Points on a hilly landscape, in no order, each with its height.
From any point a ball rolls to the lowest of the 2 points nearest to it. It stops when none of these is lower. Distance is the straight distance between rows; heights are no part of it.
k538 (h 83.9): [-22  11 -16  13  74  -4   2 -16  -3 -23  24 -56 -30 -35  24 -52 -22  -4
  -4  22   2  41  -7  -6  20  11  -3  37 -28 -35  40 -39  46 -25 -22  -8
  -4 -46 -36 -22  -5  -7   1  -1   1 -37  23 -15  -6  17 -22   3  49]
k708 (h 56.2): [  4 -24 -22  57   6 -19  25   7 -18  22  52 -27  47  -5  32 -14   6  27
  13  31 -31  12 -14 -17  -7   7  30  12  -1  16  20 -12  -7 -13 -51  14
  33 -43  -2  42  30 -35 -27  23  48 -46  21 -21  32   8  -6  32  -5]
k317 (h 62.8): [ -5 -13  -8 -13  16 -48   9 -35  29 -15  -6  19  14  18  16  35  13 -44
 -61 -30  12  -3 -27  -2 -43  -8   3 -21  50  -5  19  29   7  -7  -4  40
 -21  29 -19 -34 -39  47   2 -15  20  32   5  34 -30 -10   9  35 -25]
k135 (h 84.0): [  4 -23  11  36  -8   3  17   3  28  32  44   0  46  34   8  39  -9  -3
  28 -31  -7 -48  -1  33  11  22  33 -17  42  25  -5 -10 -25  -7  -7  35
  32  15  28  25  24 -15  28 -49  17  52  -3  12  -3  16   3 -12  -5]
k363 (h 14.5): [-27  71  -7  16  50  38 -33  13   8 -57 -28 -32 -57 -41 -11 -51 -23 -15
   8  18  10   6  20 -15  49  18  -8  10 -51 -52  16  -1  21 -20   5 -25
   7  14 -14 -28  -2  26 -33 -13 -25 -17  -2  -3   6  -3 -30 -53  27]
k945 (h 79.5): [ 48  -6  13   4 -57  -6  42  23  37  59  32  32  56  41  -8  64  21  30
  12 -43   6 -50 -24  63  -1   2   0   0  23  28 -20   2 -23  11  35  22
   9  15  26  38   3  18  38 -29  30   7  -5   6  -1  -4 -15 -29 -23]
k787 (h 78.3): [-15  -1  25  -5 -46   3  36 -13 -26 -37 -47   1 -15  -6  18 -18 -27  -5
 -25  41   6  39   1 -78 -16 -40  -4 -23  36 -33   1   5  11  37  22  33
 -11  82  23  -6  -3  11 -11  65 -51  13  47 -16  33 -12  48  18  -3]
k123 (h 91.0): [-20 -27  35 -31 -16  10  23  -1  15  -8  12  15 -19 -19  12  57  20  19
 -25  25  11   7  -5  59  14  48 -16 -13 -19  -6 -34  -6   6 -35  33 -12
  21 -13  -6 -19   3  18  39 -14 -11  83   8  12 -25 -22  13  -6   9]
k287 (h 26.2): [-51  29 -25  35  44  -8   6 -16 -27   2  -6 -10  11  49  20   1   8 -44
 -17  -6  -3  10   4  -7 -12  29 -15 -26 -10   2 -18  13  -1 -40 -40 -25
  31 -25  -4  -1  -2   7  -8  -6   8  25  -4   8   3  -4 -39  55   6]
k793 (h 38.7): [-30   1 -29  28   2  44  30  44  17 -26  -3  -8  54  45 -13  29  30  31
   8 -30 -24   2  17  11  20 -33   1   6 -33 -34 -46  19   2  28  62 -37
  11 -21  20  13  18  12  18  34  77  16 -11  -5  16  12 -58 -29 -28]
k252 (h 74.6): [ -1  -3  -4  -6 -59  26 -28  30 -65  52 -31  16 -27  -5 -29   5   7  44
  28  12   1  -2  26 -47 -14  29   7 -12 -18  23   3  18   0  -8 -14 -11
  44  65 -20  47  27  16 -21  -4 -39  -9  19 -32  45   4   9 -14 -27]
k178 (h 23.8): [-27  11   7  18  10  13  30   5 -27 -37  -6  23 -46 -20  10 -13  35  24
  16  33 -23  15   9  40 -46  31  16  -7 -16 -33 -53 -16  -9 -16   8 -46
  45 -24 -24 -11  30  61  29  15 -18  15  39 -32 -26 -10 -15  47  32]
k246 (h 36.3): [ 13 -12  -8  23  -9   3  50  13  -1 -40   8  22   8 -24  -4 -22  50  25
  16   7 -28 -10 -12  37 -37 -10  33  -4  10 -21 -62  11 -17  19  27 -26
  29  -3  -7  -6  32  49  47  20  13  -2  43 -34 -14  -8  -9  30 -19]
k408 (h 30.9): [  0  35 -30 -23   3  18 -11  20 -71   3   4  29 -44 -37 -30 -38 -17  -7
  39  18 -16 -29   4   0  27  -6   6  18 -17  26 -40   3  -1 -37 -35 -55
  21 -15  -4   8  -2 -24   3  24 -49 -20 -11 -15  -4 -11 -16 -16  25]
k679 (h 65.4): [  7  -2 -29   2 -37 -14  -3 -16 -29   1  12  56  10 -32  -9  10  28  -5
 -31 -11  -7 -39  -3 -41 -36 -43   7 -25  24  -7  -2  92  -8 -12 -33  17
  39  50 -12 -10 -12  25  42  25  29 -34  14 -16  34  -1  25  19 -30]
k799 (h 36.5): [-16   0 -10 -14  29  16 -22  11   6  30  26  -1  21  17  -2  35  -8   0
 -14 -46  21 -38  -3   5  33   3  -9   1 -27 -17  48  31  -7 -14 -18  -9
  32 -20 -15   5 -11  15  10 -46  52 -40 -13   1   9  12 -30 -46 -33]
k366 (h 48.6): [-30 -16  18  14 -14   0 -19  24 -57  35 -16  -2  -6   7  -1   5   4  43
   0  14  14   4  35   1  -5  53  -6  -8 -78  -5   1   0 -17 -20   1 -54
  50 -31 -30  31  17  63 -20 -31 -10 -37  10 -40  10  -1 -37  23 -25]
k647 (h 87.3): [-11  -8 -12  13  70   0 -38  -1  19   2   5 -61 -52 -21   2 -46 -30   1
   1   0   4  19  20 -42  27  34  -8  29 -12 -29  68 -14  41 -18 -11  17
 -21   0 -17 -18  11 -57  -7 -15 -29  14  -3   2  16  25  27  -1  46]
k818 (h 63.7): [-21 -28 -28  31  -1 -46  42   0  -8  -2  50 -29  50  -3  46   4  19   6
 -31  24  -5  10 -42  -4  -7  22  35 -11  -1  -8  21   4  -1  -6 -35  15
  37 -38 -27  14 -13  -5  -9 -22  38  -9  19 -16   9  -7 -11  50 -26]
k99 (h 28.8): [ 37 -11 -14 -32 -26  10  19  20   1  63 -13 -20  13  14 -11  14   8  33
  28  19 -31  17  18  11  -4 -25  -4   9   7  51 -74 -16 -17  25  50 -29
 -13  -5   7  44   3 -48 -12  54 -24   9  -9  16 -15  -5 -19 -17  -9]
k718 (h 85.2): [ 51   5 -27 -70 -61   8  -7  13 -14  28  -5  39 -32 -12 -45  12  -7   3
  45  39   8 -31 -20  22  -1  22   0  -4  43  14  -3  10 -24  15 -15  19
 -18  35  -5   1  15 -49  -6 -13 -86   6 -29 -29   9  12  49 -36  12]
k199 (h 62.9): [  1 -14 -10  -4  25  12 -64  11  -5  22   5 -64   0 -22   6 -30 -41  30
  -4   0  20  17  29 -44  53 -42 -25  43 -41  24  62  -3  42  16 -19 -11
 -45 -12 -13  17 -37 -67 -62 -11 -30 -34 -38 -11  15  14 -12 -23   4]
k988 (h 68.1): [ 28  -2   0 -20 -21 -34  20 -11   4   5   7  21  13  48 -15  38   7 -30
  10 -34  16  -6 -11  52  -8 -12 -38   6  10  42 -72 -20 -28  -8  41 -32
 -36 -30  28   3 -20   2  27  -4  36  31 -38  45 -31 -33 -35 -10  27]
k202 (h 76.7): [ -2   0  22  -6  30   5 -33 -26   7  -7 -16 -13  -6 -25  18   2 -34   7
 -11   7  13  29   5 -41  -3   6 -16  26 -34 -43  77  -7  -4   8  -7  12
 -14  -6 -30  -5   1  38 -18   2  25 -72  46   2  18  22   3 -25  -7]
k293 (h 28.5): [-23  54  -1  20  15  49 -33  44   0 -35 -19  -6 -49 -11 -24 -37   0 -13
  37   0  -8   3  29  13  41  25   6  -8 -47 -19 -45 -21  -8 -13  35 -39
  22  -8   6  -6  15  20  -2 -34 -29   8 -21  -5 -12  -4 -29 -23  20]
k447 (h 54.3): [-38 -21  35 -10   8 -17 -14   0 -23  55   6 -20  12  14  24  45  15  31
 -31  12  18  32  30  25  -6  36 -46 -12 -51  23   8  -7   1  -4   2 -32
   6 -59 -37   8 -19  51 -20 -22   2   0   7  -5 -34 -22 -23  30  -6]
k425 (h 40.4): [-40 -16 -48  43  19  -5   4  -5 -12   9   2  -5  32  23   1  45  20 -12
   2 -33 -22  20   3 -34 -30 -18  -9 -22  28  30 -11  25   4 -14 -28  11
  21 -10 -15   6 -12  -4  -5  18  49  21  18  31  -5   8 -37  50 -10]
k356 (h 56.3): [ 21   9   8 -43  -5 -51  23 -51  22 -29 -45  40   8  21 -11 -15  22 -67
 -62 -10  27 -20 -15   8 -42 -16  -4 -21  43   0   5  16 -19   3   1  13
 -46  20   6 -45 -26  53  20 -12 -15  12 -42  13 -25 -39  41  30 -18]
k193 (h 20.4): [ -5  -6 -11   5  19  48  -8  25  33  -2   6  15  31  18  -7  39  12  28
 -12 -54   4 -25  -1   6  37 -29   5  30 -38 -38  31  14  -2  24  35  -4
  16 -14  19  13   4  10  16 -11  96 -18 -14   5  26  28 -18 -55 -37]
k776 (h 9.1): [-57  18  10  53  29  19  23  -7 -13 -27 -21 -16 -15  33  24   3  16  -8
   3  14 -15  41  38  22 -31  27  -6 -35 -25 -26 -27 -21   4  -6  12 -21
  41 -13 -15 -18  26  50   5  -6   1  43  25 -19 -24   9 -47  64  29]
k426 (h 61.5): [ 13  15  33 -33  14 -25  -4 -13  19 -11  13  40  -4  15 -10  10   7 -30
 -14 -30  42 -49 -45  57  -8  24 -11  -4  19  -7  32 -11 -19 -11 -25   1
 -27 -23 -15 -33   4  47  27 -61  -1 -31 -13   6 -27 -25   2 -13   0]
k206 (h 37.6): [-18  31  11 -24 -13  -7  19  -9 -39 -51 -27  -5  -2 -41  13 -53 -21   7
 -40  51  41 -22 -44 -25  21  33  -9  -4 -43 -61  43  32   9 -13 -36  -2
  22  21  -3 -20  -5   1 -28 -10 -52 -40  20 -35  48 -19  26 -34 -25]
k690 (h 47.8): [-19  47  -6 -15  19  21 -55  12   8  13 -29 -13  17  48 -16  15 -10 -31
 -24 -53  31 -26  12 -31  38 -17 -35  -7 -31   7  26  33  -5   2   3  -6
  -6  21  13   2 -34  11 -25 -34  15 -27 -35  26  19   1 -18 -49 -45]
k320 (h 40.7): [-11  16   7  31   4  31 -43  45 -28  10  -1 -13  -6  10 -13 -28  -6   3
  29 -13   8  -8  29 -11  34  28   4   1 -70  -2   3  -7 -31 -12   0 -30
  38 -19  -1  29  23  38 -17 -54  -7 -49  -5 -25  18  10 -28  -8 -25]
k171 (h 71.0): [-24 -13  -9   1 -40   3  -1  -3 -66  19 -19  26 -12  19  -4  21  20  24
  -7  -5   0   1   4 -34 -45  -7  -1 -27   3  17 -13  40   1 -15 -12 -16
  42  45 -21  25  19  31   7  21 -11 -14  34 -21  31  -1  13  21 -30]
k704 (h 85.9): [-30  18   6  -1 -34  26  -9   6 -35   2 -61 -18 -29  30 -15  -4  -8 -23
  19   9   1  17  19 -62  11   2   3 -18  11  31 -12  -5   7  12   0   2
  12  73  25  23  15 -26 -31  14 -77  60  -3   1  27   0  24  -2  -5]
k34 (h 39.7): [ 18 -34  -6 -32  -2  15 -19  21  -5  54   8 -28  -9 -11  14  -3 -14  39
  19  25 -19  33  17   7  27 -15  -9  34 -19  53 -29 -31  25  12  34 -35
 -29 -38 -27  19 -30 -50 -18  20 -38   2 -14   9 -38   2 -27 -18  34]
k909 (h 45.4): [-26  -9   3   9  55   3 -28  -8  10  33  -1 -33 -46  24  16 -15 -31 -53
  12 -20   2   9  19 -12  -9  48  19  -4  -7   6  42 -22   0 -39 -66  36
  12  25 -18   4  21  19   9 -40 -20  55   6  10  13  20  -1  43  39]
k480 (h 31.1): [-49  13 -24  18  13  18 -34  42 -15  33 -10  -9 -39 -16   4   0  -3   0
  25  14 -34  31  44 -15  16  -5  -3 -13 -49  36 -59  24   3 -42   5 -20
  44  12  -4  11  -8 -13  -4   9 -33  42  -8  19 -18   3 -35  36  36]
k16 (h 36.6): [ -8  26   7 -31  13  -7  15  -5  -7 -28  -8  20 -46   2   0 -12  15  -6
  18  21 -13  16   1  53 -17   5  -6  11  -9   5 -64 -39  -6  -8  28 -53
 -10 -57  -6 -24  -7  23  22  21 -20  14  -2   3 -45 -21 -26  17  50]
k743 (h 59.7): [ 36 -52   7  38  13 -34  -6 -28  49  16  32 -32   9   9  25   1 -21  29
  27  -9 -14  20  14  16  -5  23  32  26  51  22  12 -61  28   7   7  16
 -35 -13   6  25   4 -34  32 -28  -6  73   7  48 -58   8   5  39  56]
k568 (h 42.7): [ 24  -1  29 -14 -26   2 -15 -22  25  -2   5  30   2  -5 -15  32  -1 -13
  -3 -33  12 -13   0 -20 -28 -28  -4 -12  65  -2  44  11  -9  27   1  70
 -16  49   8 -24   8  15   9   0   7 -21  28  -2   3  23  49 -18 -13]
k345 (h 48.0): [ 51 -16 -28  12 -31 -49  61   2  17   1  13  37  32 -50  -9 -13  57  12
  -1  15 -32 -33 -18  36 -18 -30  48  -3  24  14 -39  25  -9  35  19 -17
  -1   6 -12   5 -13  25  46  23  54 -11  -3 -14 -27 -16  -2  24 -41]
k7 (h 56.4): [-11  32  -2   4   9   4 -45   2  -2  26  -9 -53  37  23   2  -4 -23  -5
 -14 -11  21   3  19 -67  47 -13 -26   4 -28  20  51  20  14  21 -26  15
 -10  11  20  21 -35 -62 -68   5   9 -25 -29  11  41  11  -1 -31 -25]
k819 (h 48.1): [ 37  -5   4 -53 -18 -57  46 -39  19 -42 -16  35 -20 -13  -9 -25  11 -58
 -39   3  26  -9 -40  40  -3 -17   7  -1  18   6 -16  -7  -8   1  11  -5
 -50 -11   3 -47 -25   5  26 -14   4  13 -67   8 -42 -48  13   3   7]
k875 (h 33.1): [-13 -20   8  -3  -8   8   8  -2  14 -23   0  -2  17 -10   7  30  -6  23
 -27 -20  -5  24   3 -40  -8 -44   5  -9  32 -23  24  20  12  39  40  52
   1  32   7 -19   2  -3 -12  38  39   1  42   6  17  30  35 -22 -38]
k170 (h 75.9): [ 23  36  41  56  21  25 -14  -3  12 -27   7 -12  19  27 -11 -59 -19 -29
  41  16 -13 -14  32   1  20  28  -4   8   0   1  19 -47 -15  23  -3   7
  -6 -24  55   3  32 -74 -26   4  -7 -28 -15 -14  43  18  38  -4  10]
k748 (h 68.0): [ -9  -7   4 -15  13  18 -68  15  12   1 -32 -50 -35 -25  21 -12 -18  34
  -1   9   4  57  29 -60  25 -39 -17  37 -58   9  32 -11  23  22  21 -25
 -22   1 -22  21 -28   8 -71   7 -22 -34  -5   4  -4  10 -24  -5   3]
k864 (h 33.3): [ 68 -13 -24  -1 -31 -29  19  -3  35  45  57   2  45 -10   1   3   7  30
  13  11 -23 -22  -5  22 -12 -23   7  13  59  53  -2   3   3  17 -11  31
 -19  -8  13  34   1 -84 -44  41  12 -31 -32  10  -2  18  19  -2  -2]
k329 (h 47.9): [  6 -35  -3  10   9  30 -52  48  27  34  24 -46 -16 -18  15  -9 -22  47
  15   4 -11  31  35  -5  56   9  -2  12 -45  18 -26  -8  26 -15  55 -10
  -6 -23 -12  12  -6 -51  -7 -22 -34  33 -21  10 -21  10 -13 -16  29]
k116 (h 46.8): [-19   7  26 -57 -13   0  15  -1 -31 -22 -41  32  -6 -15 -19 -17  29  58
 -45   6  44  -9 -49  30   7  10 -19 -24 -31 -56  -9 -10 -11  -5  29 -39
 -33 -31  -7 -36  11  54  -2 -12 -45 -18 -28 -20 -11 -54  27 -37 -13]
k44 (h 84.4): [ -7 -27  10 -25  22  -5  -8  -6  10  28  28 -34  -5  10  31   4 -12  -1
   2   5  18  11 -21  18  20  45   0   6   2  13  30 -33   5   0  -5   7
 -17 -33 -28  -2  -6 -21  13 -48 -13  18   8   3 -12   5 -10 -12  26]
k883 (h 43.3): [  7  -3   8  -3 -41  21   1   8  -5   1 -26  -2  61  21 -22  14  12  39
  -9 -22   0  -5  24 -22  -6 -68 -17 -15  23  -9  -2  24   9  57  37  36
   0  24  51  20  -2 -31 -25  73  46 -20  14   1  34  29  32 -25 -49]
k684 (h 57.9): [ 45  -1 -22 -17 -27 -13  -4   4  -1  -3  36  51   6 -54 -18   4  34   9
   0  -3 -12 -49 -15  15 -21 -46  17  16  19  -1  -1  57 -16   7 -22 -17
  12  -5 -12  -3 -15  33  40  29  43 -63   3 -12 -15  -7  -1   3 -17]
k266 (h 54.6): [  7   2  33 -54 -14 -18  10  -8 -20  -3  -6  60  -4 -12 -37 -14  23  10
 -24 -16  48 -52 -52  67 -10   4 -22 -17   3 -10 -10 -24 -28 -17  -6 -17
 -48 -45  -4 -39  12  51  33 -43 -45 -29 -56 -17 -29 -58  16 -20   8]
k186 (h 27.0): [-22  49   0 -39 -17 -13   0 -15 -41 -30 -60  -2 -36  17  -6 -15  19  12
  -4  23  -7  35  14 -34 -27 -31 -32   8  -9   4 -26  -7   3  13  23 -58
 -29   0  -7  -2 -23  35 -27  58 -37 -15  21   9   2 -25   2  21  19]
k275 (h 75.1): [-16 -28  33  31 -36  -8  25  -3 -29   1 -22 -12  10   2  23  -2 -24   7
 -19  38 -17  36  -3 -79 -32 -11   6 -18  16 -12  35   0  32  14 -27  59
  13  56  26  19  27 -33 -27  46   4  -2  36 -32  54  13  51  33 -13]
k207 (h 28.2): [-26  55   1   7   5  19  -2   1 -37 -45 -56 -21 -51 -40  -8 -51 -20  -7
  -2  38  32 -17  -1 -48  31  61  -7  -4 -39 -40  34  25  14 -36 -36 -22
  39  43   1  -7  10  25 -49 -25 -56   6  15 -20  60 -18 -11 -51   7]
k403 (h 75.0): [ 19 -17  29  17 -22 -10  35  12  24   9  30  30  36  35  -8  76  21   9
  -4 -45  17 -31 -24  69  20  20 -17  12 -18  16 -27 -11 -19  -6  54  -7
  -2 -14  21   3  -8  40  54 -29  49  40  -5  34  -9 -23 -31 -17  -2]
k452 (h 88.4): [-18   8  12  10  17  17 -21   5  -8   0 -26 -26 -51 -11   1 -14 -28 -12
  16  21 -16  23  17 -65  12  31   0   3  -9   1  39 -16  20  -5 -27  17
  -3  50   3  12  22 -45 -33   7 -45  31   2  -9  40  21  45   2  23]
k459 (h 80.4): [ 18  14  13  14  27  25 -35  10  18  13  19 -17   4  32  -5 -21 -21 -29
  27 -13  10 -22   6   3  47  30  -6   5  -4  24  28 -42 -18  16   7  12
 -32 -32  21  -6  18 -38  -7 -51  -8 -20 -36  -2  15  20   9 -37  10]
k216 (h 46.5): [-29   9  24  -9  43  -6  -2  -9  -8   8  -1  -2 -11   4  18   2  11  15
 -17   0  10  26  11  51   2   6 -39   7 -36   7 -26 -34  10  -8  12 -51
 -26 -89 -25 -33 -30  48  -7  -5  11  -6  -8  -1 -50 -22 -48  25  32]
k341 (h 46.7): [ 18 -20 -16  41  -2   4  15  16  -3  49  33  -1  49   4  -6  10  14  35
  17   1 -37  -5  23  -3 -24 -17  18   6  32  46   1  12  -4   0 -28  19
  25   1  12  47  30 -56 -37  51  35 -35   9   0  24  13   3  18 -22]
k938 (h 50.6): [ 21 -12  47   6  25  -1  -7 -38  37 -39  -2  -9 -10  -4  22  -7 -17 -37
  -2   4  12  24 -19 -17 -27  12  16  10  35 -23  67 -39  -1  26 -17  65
 -32  24  -6 -30  17  22   4 -20  -8  -5  38   1   3  21  49  13   2]
k406 (h 88.0): [-19 -21   6 -27 -11   5  28   1  24  -8   7 -19   8  13  28  36  11  12
 -31   9   3  41 -30  18  17  17   6  -4  -7 -12 -24 -10  25  -1  52  -3
   3  -8  -9 -10 -16 -31  16  -3  11  51   1  17 -12   1  -7 -21   1]
k505 (h 34.0): [ 60 -26 -18 -36 -26 -32  20 -36  38 -20  13  24 -23   0  -3  20 -16 -43
   4 -21  20   4 -38  21  -8 -21   4   9  38  26 -30   1  -8  -1   4  26
 -35  30  13 -15 -17 -51  29 -18  15  55 -62  35 -38  -6  14 -22  26]
k124 (h 60.7): [ 27   6   8 -33 -24 -11  -5  -5  14   8  -7  13   8  35 -21  35  27  -8
   8 -35  10   2 -11  27 -27 -36 -15   8  23  29 -12 -16 -19  31  34 -17
 -42 -18   2   5 -10  30  23   7  36 -23   3  21 -21  -5 -14  -8 -11]
k294 (h 80.5): [ -6   6  19  -8  47 -21  -1 -24 -15 -38   5  -5 -26 -43  24 -32 -15 -16
 -13  27   7  24 -28   5 -13  11 -11  29 -26 -35  48 -18  10 -13 -35  -4
  -8 -42 -37 -31  -2  44  -7  -3  10 -77  44 -19  -9  -3  -7  15  13]
k25 (h 90.4): [-11 -28  13   2  20  10  -1  -9  30  -1  15  14 -46 -38   5  33  -1  -1
  32   1 -16   6   7  46  -6  19  20  -7  12  -2 -30 -10   6 -27   7   0
  27   7  -5 -15   8  18  58 -11  -4  83  31  26 -46  10 -11  10  31]
k943 (h 62.1): [ 47   1  19  28  14  17  12  15  45 -24  21  25   7  -4 -36   5   4   3
  30 -40  -6 -32   1  36   0  -8  10  16  24   3  -2 -24  -3  25  42  16
 -15  -2  47 -10  32 -38  19  13  48  -5 -11  12  11  24  26 -42  -7]
k772 (h 14.4): [ 70 -33 -24 -15 -37 -48  33 -19  27  21  42   2  17  -7  20  -5  -9  -2
  19  24 -13  -1 -41  30  -8 -17  21  18  49  54 -35 -28  -9  16   4  15
 -35  -6   8  17 -17 -55  -7   1  -8  21 -39  20 -44  -8   3   5  24]
k807 (h 81.9): [ 81  17 -15 -26 -36  36 -11  30 -10  45   8  42 -17 -30 -61  -6   5  47
  57  26  -1 -56  19  34  14  19 -11   7  30  -7   3  13 -13  16 -16  10
  -7  18  11  21  22 -49 -25  17 -55 -48 -20 -31  38  25  47 -46 -10]
k238 (h 52.3): [ -5  -4 -21  -1   0  -3 -43   7  -1  47   3  -3  33  47  -7  45  19 -11
   6 -45 -11  11  27  -8 -16 -39 -28   3   4  52 -12  11 -10  13   4 -26
 -13 -33 -16  18 -35  19  -9   3  41 -23 -19  31 -20  -1 -53  24  -9]
k270 (h 78.1): [ 48 -16  -6 -19 -39  29 -19  28 -26  69  17  34 -21 -33 -33   9   9  58
  49  28 -13 -17  18   0 -10  35  11  18  -1   0  32   8 -11  -3 -38   3
  23  27 -30  40  42  -1 -27  -1 -27 -54  19 -52  33  18  19 -21 -13]
k101 (h 41.5): [-48 -22 -13  40  22  31 -58  51  33  16   3 -49 -15 -14  11   8  -5  46
   8 -23 -22  58  53 -11  16 -23  -8  -9 -54   7 -40  23  20 -25  47   8
  26   3  -6   7   2 -10  -1  -6   6  41   4  19 -23  20 -38  22  22]
k164 (h 68.7): [  4 -25 -32  -2  30 -52 -16 -30  59   9  35 -13   8  -5   8  35   0  -7
 -33 -50  19  -7 -38 -12 -21  -2  18   5  54 -17  51  19  35 -27 -26  70
 -18  33 -32 -18 -37   2  28 -36  44  31  12  49 -27   7  11   7  -3]
k307 (h 60.6): [ 49  11   7  11  -2 -28  24 -21  -6 -34  43  18  12 -61   8 -71 -11 -54
   9  48  -7 -41 -35  26  25 -12  30  18  21   6  12 -17 -15   8 -53  11
 -22 -39  10 -24 -14 -27  30 -10  -5 -45 -16 -35  -8 -14  15  13  20]
k581 (h 53.2): [ 29  17  30   3  18  -2  14 -28  36 -55   7   4  -4 -79   9 -64 -17 -41
 -14  46 -13  -5 -34  -8  18  -4  23  14   3 -69  26  -3   3  28  -4  40
 -27 -21   6 -55 -23 -35  24   9  11 -44  -4 -24   4   0  36 -14  28]
k131 (h 87.6): [ -7 -60   8  30  -8   0  33  -3  22   1  29  -4  27 -10  17  48  -9  13
  31  12 -23   2   2  46  -4  14  31 -19  34  22 -42  -3  -2 -20  -4  20
  43  26  16  17  13   7  49  -3  -6  99  26  18 -44  -1  -6  34   0]
k972 (h 72.4): [-34 -11  -5 -14  -2  19 -25   2  -6   7 -29 -27  -2  -4  22  24  -1  32
 -14   0   1  38  25 -33   8 -13  -5  11 -48 -22  32  10   0  22  28 -35
  15   1 -25  21  -8  28 -41   9  25 -25  21  -6   9  19 -20 -21 -40]
k628 (h 51.4): [  7  -5 -62  38 -21  -1  56  25  29 -41  22   4  69  17  -4  11  36  21
  -1 -15 -25  -2 -23  20  -7 -35  17   2   5 -15 -67  15  -1  18  31  -5
  -3 -42  24  -1   6 -16  11  44  81   7 -11  11   4  -4 -44  -1 -26]
k749 (h 43.4): [  -6   23  -26  -29  -37   -4    0   12  -95   28   40   30   -4  -17
   -9  -30  -28   -4    3   23    7  -54  -14   18   11   -8   -3   14
   -4   39    0   20   -2  -42 -101  -33   -1   -3  -26   18   -1  -37
   -7    0  -52  -45  -12  -55   37  -18    1  -11   12]
k796 (h 62.5): [ -3  -7 -67  46 -20 -31  69  -2  15 -39  41 -10  72  -6  32 -29  30 -16
 -26  34 -23 -12 -39   8  19  -2  39 -17  11  -9 -29   1   3   4  -9   3
  20 -59   4  -6 -23 -29   0   4  51  -7 -23  -9  -2 -25 -23  32 -26]
k934 (h 57.2): [ 23   3  43   1  17 -22   4 -29  46 -36  14  15   5  19  15   1   0 -43
   2 -23  27 -24 -42  39  -7  32  39  -6  29 -17  57 -29 -24  12 -35  40
 -19  18  -5 -20  13  55  35 -74   8   2  12   3 -20   4  24  18 -18]
k950 (h 53.1): [ 14  20  21  31  -6  34  13  19  25 -41 -11  17  55  18 -48 -17   2  14
  19 -44 -10 -39  33  12   3 -46 -15   3   8 -35 -15  14   3  46  47  23
  -6  -4  88   0  20 -35  10  55  74 -25  -1   8  42  29  15 -39 -30]
k576 (h 80.8): [-37  11  -2  -9   1  -4  33 -27 -18 -41 -50  -3 -10  39  26  -9 -22 -46
 -55  18  14  27  -4 -49 -29 -15 -10 -27  26 -32   5  20  17  -6  -4  17
  -3  69  14 -18 -11  36 -18  38 -52  37  24   7  15  -6  30  35 -14]
k439 (h 71.1): [-10  -5 -11  13 -21 -22  12 -10 -18   4   9   4  18 -14  20   8  -6 -32
 -43  22 -14   1 -19 -68 -25 -10  14 -14  18 -16  33  49  12 -15 -60  58
  22  44  -1   3  -3 -21   2  17  18 -13  15 -12  45   3  39  33 -14]
k665 (h 38.2): [-23   1  20 -77 -16  -2 -11  -3 -26   7 -40  32 -44 -14  -9  21  11  40
 -28   8  13  22  -8  16 -23  -4 -28  -6 -11 -13   3   1  -9   7  30 -43
 -31 -18 -37 -16 -14  51 -19  18 -35 -14   8  15 -32 -28  11 -13  -1]
k106 (h 14.8): [ -6   1 -32  24  24  25 -20  31 -14  34  24   6 -12 -21 -20 -12 -12  -4
  39  -4 -39 -26  25   0  34   1  17   3 -11  36 -46  17 -19 -32  -6 -28
  35 -16  11  24  17 -44   2  13  -9   4 -24   4  -5   5 -18 -23  19]
k396 (h 69.7): [ 50  25   6  31  10  11   0 -19  24 -41  22  27  10  11 -35 -28 -22 -52
  43 -15  -7 -54   9  20   0   0   7  -1  44  11 -14 -15 -31  -4 -18  20
   3  -8  73  -5  36 -66  21   5   5   2 -40  10  13  18  39 -18  10]
k283 (h 45.8): [  0  33  20  -2  24 -13  -1 -19   4 -28 -13  12  -2 -51  23 -51 -51 -37
 -41  39   8   0 -40 -47   1   6  -2   8 -16 -85  44  42  -4 -10 -30  35
 -14  27   1 -36 -38  -6  -7  17 -11 -54  33  -7  29 -10  30 -26   8]
k637 (h 12.7): [-19  16  -7 -51 -39  -1   4   2 -16  -4 -59  -9 -17  32 -30  18  19  11
  13  -4 -10  33  23  -3 -16 -45 -23 -10  -1  26 -70  -4  -6  24  73 -52
 -32  13  11  10 -14   4  -8  45 -26  33   6  14 -20 -17 -11  -9  -3]
k890 (h 37.0): [-52   2  -4   6  36 -16 -14 -16 -23  42 -32 -12 -12  68  20  23  -9 -62
 -28 -18   6  20  20 -24 -37  26 -24 -27   0  23   8  12  10 -35 -52  13
   7  29  -8   2 -11  29 -18 -13 -17  54   6  25   4   2 -21  64  13]
k471 (h 83.2): [-38  23  11 -18  -9  20  10 -26 -22 -35 -61  -6 -15  59  -9  -6  -4 -35
 -13 -17  23  10  11 -12 -10   2  -9 -38  23 -16 -24  -8  -2   8  26  -4
   4  48  25 -16  10  34   2   1 -56  48  12   3   2  -6  14   7 -22]
k288 (h 53.0): [-10 -28  13  48  59  -5 -22 -32  43   0  -1 -40 -12  27  13 -11 -14 -20
  20 -45  -1  36  33 -12 -15  10  20   7  41  14  32 -54  26   2 -12  36
 -15   3   5  -5  13  -1  16 -29   6  55   9  37 -25  25  -4  51  40]

Call two points neighbours if one is among the 2 nearest of the other. Go from one point of each pair to the other, from neighbour to neighbour, staying as low as possible. Name the highest point that can't be avoided.
k776 / k363 => k447
k772 / k193 => k818
k875 / k637 => k426
k106 / k637 => k329

For each start below, name the point where the ball stops.
k426 => k637
k131 => k287
k647 => k193
k704 => k776
k807 => k776
k718 => k776
